The views of a scene show one set of named points, each view turned or mirrored, and shifted as a whole, with a little noise and some points left out.

Scene 1
View 1
k858: [ 12 -20  26  -3 -20 -30 -12   2 -20  24  -8  14  15 -15 -31   2]
k528: [  1 -14  33  25 -82 -37  -8  47  -6  39 -26  47  25  -4 -38 -21]
k165: [ -6 -17  23  32 -79 -21  12  41   4  33 -23  47   8   3 -34 -22]
k513: [ 13 -26  -3 -29  13 -37 -30 -20 -16   0   3 -31  -9 -14 -10  11]
k698: [  1 -20  24  15 -36 -10  12   5  -9  28  -7  36   3  -7 -33  -4]
k286: [-15 -13  23  41 -45  24  58  -7   1  33   0  69 -18  -2 -43  -9]
k568: [ -1 -20  -3  -7  -6 -16  -1 -18  -8  10   1   0 -16  -6 -17  -2]
k275: [  5 -22   7  -6 -22 -33 -12   7  -7  16 -11   2  -2  -8 -17  -7]
k753: [  5 -27 -20 -29  20 -33 -16 -27 -10  -7   7 -39 -26  -7   0   2]
k384: [ -4 -26 -14 -10  31   4  22 -51  -7  -6  16 -13 -41 -10  -8   9]
k261: [  1 -20  27  11 -22  -3  15 -10 -11  27  -5  32   1  -9 -37   4]
k394: [-17 -21 -50  -2 -27 -23  11   8  28 -17 -10 -33 -55  10  19 -37]
View 2
k286: [ 29 -28  28  37 -35  -2 -56  18  39  12 -70 -11 -16   9  -4   7]
k753: [-13  17 -20 -47  21 -36  21   6   0  24  27 -12  23   1  -3  -2]
k528: [  8 -54  21  66  12  55 -10   6 -22  -2 -42 -33 -14 -17 -23 -32]
k568: [  0   0  -6 -13   6 -15  -1  16   5  17  -6  -9  14   0  -2  -1]
k394: [-21 -14  20 -34  14 -40  -4 -36  -3  45   7 -60   8  30 -49  -3]
k858: [  8 -15 -11  18  12  17   8  25  -4   1 -15  -3   9 -21   6 -15]
k384: [  1  23 -11 -47 -10 -54 -11  15  32  28  -3   3  17  12   9  19]
k261: [ 15 -14   3  19  -6   6 -18  24  13   6 -33  -2   0 -11   5  -5]
k698: [ 16 -22   6  30  -5  14 -21  17   7   5 -34 -13  -5  -7  -6  -7]
k513: [ -3   0 -10 -15  21  -7  19  12 -11  19  13 -13  15  -6  -4 -10]
k165: [ 10 -47  27  61  -1  39 -23  -1  -8   7 -51 -35 -14  -5 -31 -27]
View 3
k568: [  4 -18  -5  -5   1 -20  28   3  14 -28  16  -1   0   9  -7   3]
k858: [ 27  14   1 -10   7   6  17 -15  -1   0 -15   9  17  17  -3  -1]
k513: [ 17 -37  -8  -5   7 -13  21  -1   4  -4  -6   7  -4  24  -1  -1]
k394: [-15 -56 -13   0   7 -49  38  20  31 -62  38 -18 -13 -13 -16  -3]
k384: [ -1 -29  -4   2 -50 -29  28  11  -3  -7  45  14 -21  44   3  28]
k275: [ 17  -9  -4  -4  13  -6  21  -6   9 -15  -7   4   7   6  -8  -4]
k261: [ 15  38   1 -15 -16   2  26 -10  -6 -14  10  11  21  15  -5  11]
k286: [ -3  90  -1 -18 -40  -1  41  -8  -4 -47  38  10  41  -1 -16  15]
k528: [ 24  57   0 -18  42  28  23 -26  16 -39 -26  -4  50 -33 -24 -21]
k165: [  8  61  -3 -21  29  11  33 -20  15 -51  -5  -9  46 -33 -26 -14]
k753: [  9 -66 -10   3  -9 -31  19  10   9   2  13   8 -24  34   6   9]
View 4
k698: [  2  -8 -13  20   5 -18 -39 -20  33  -4   3  -1   1  16 -15 -18]
k394: [-10 -39  62 -12  -2  27  12 -18  19 -17  37  -2  12 -74 -16 -11]
k261: [ 10  -4   2  24 -14   4 -14 -14  26   2  14  -4  -9   8 -21  -8]
k275: [-12 -17  -2  19   5  -9 -16  12  22 -17  30  -1  20  -6 -16 -10]
k568: [  1  -7   5  22 -15   5  -1   6  15 -11  31  -3   1  -8 -20  -2]
k858: [ -9  -7 -22  29   3 -20 -24  16  25 -15  26  -2  17  19 -19  -9]
k165: [-17 -32 -21   4  55 -39 -83 -47  60  -2 -16  -9  26   3 -14 -44]
k528: [-22 -27 -28   9  52 -43 -73 -21  50  -9  -3  -8  31  17 -18 -35]
k384: [ 23   5  33  24 -54  31  28   4   3  -1  32   3 -19 -10 -22   8]
k513: [-16 -13   3  22  -5   3   7  25  13 -24  43   0  19  -9 -21  -1]

Which points are out of place in each view (at most two, in the order of its rows)? Write none if all are in place.
view 1 -> k513
view 2 -> none
view 3 -> k568
view 4 -> k261, k165
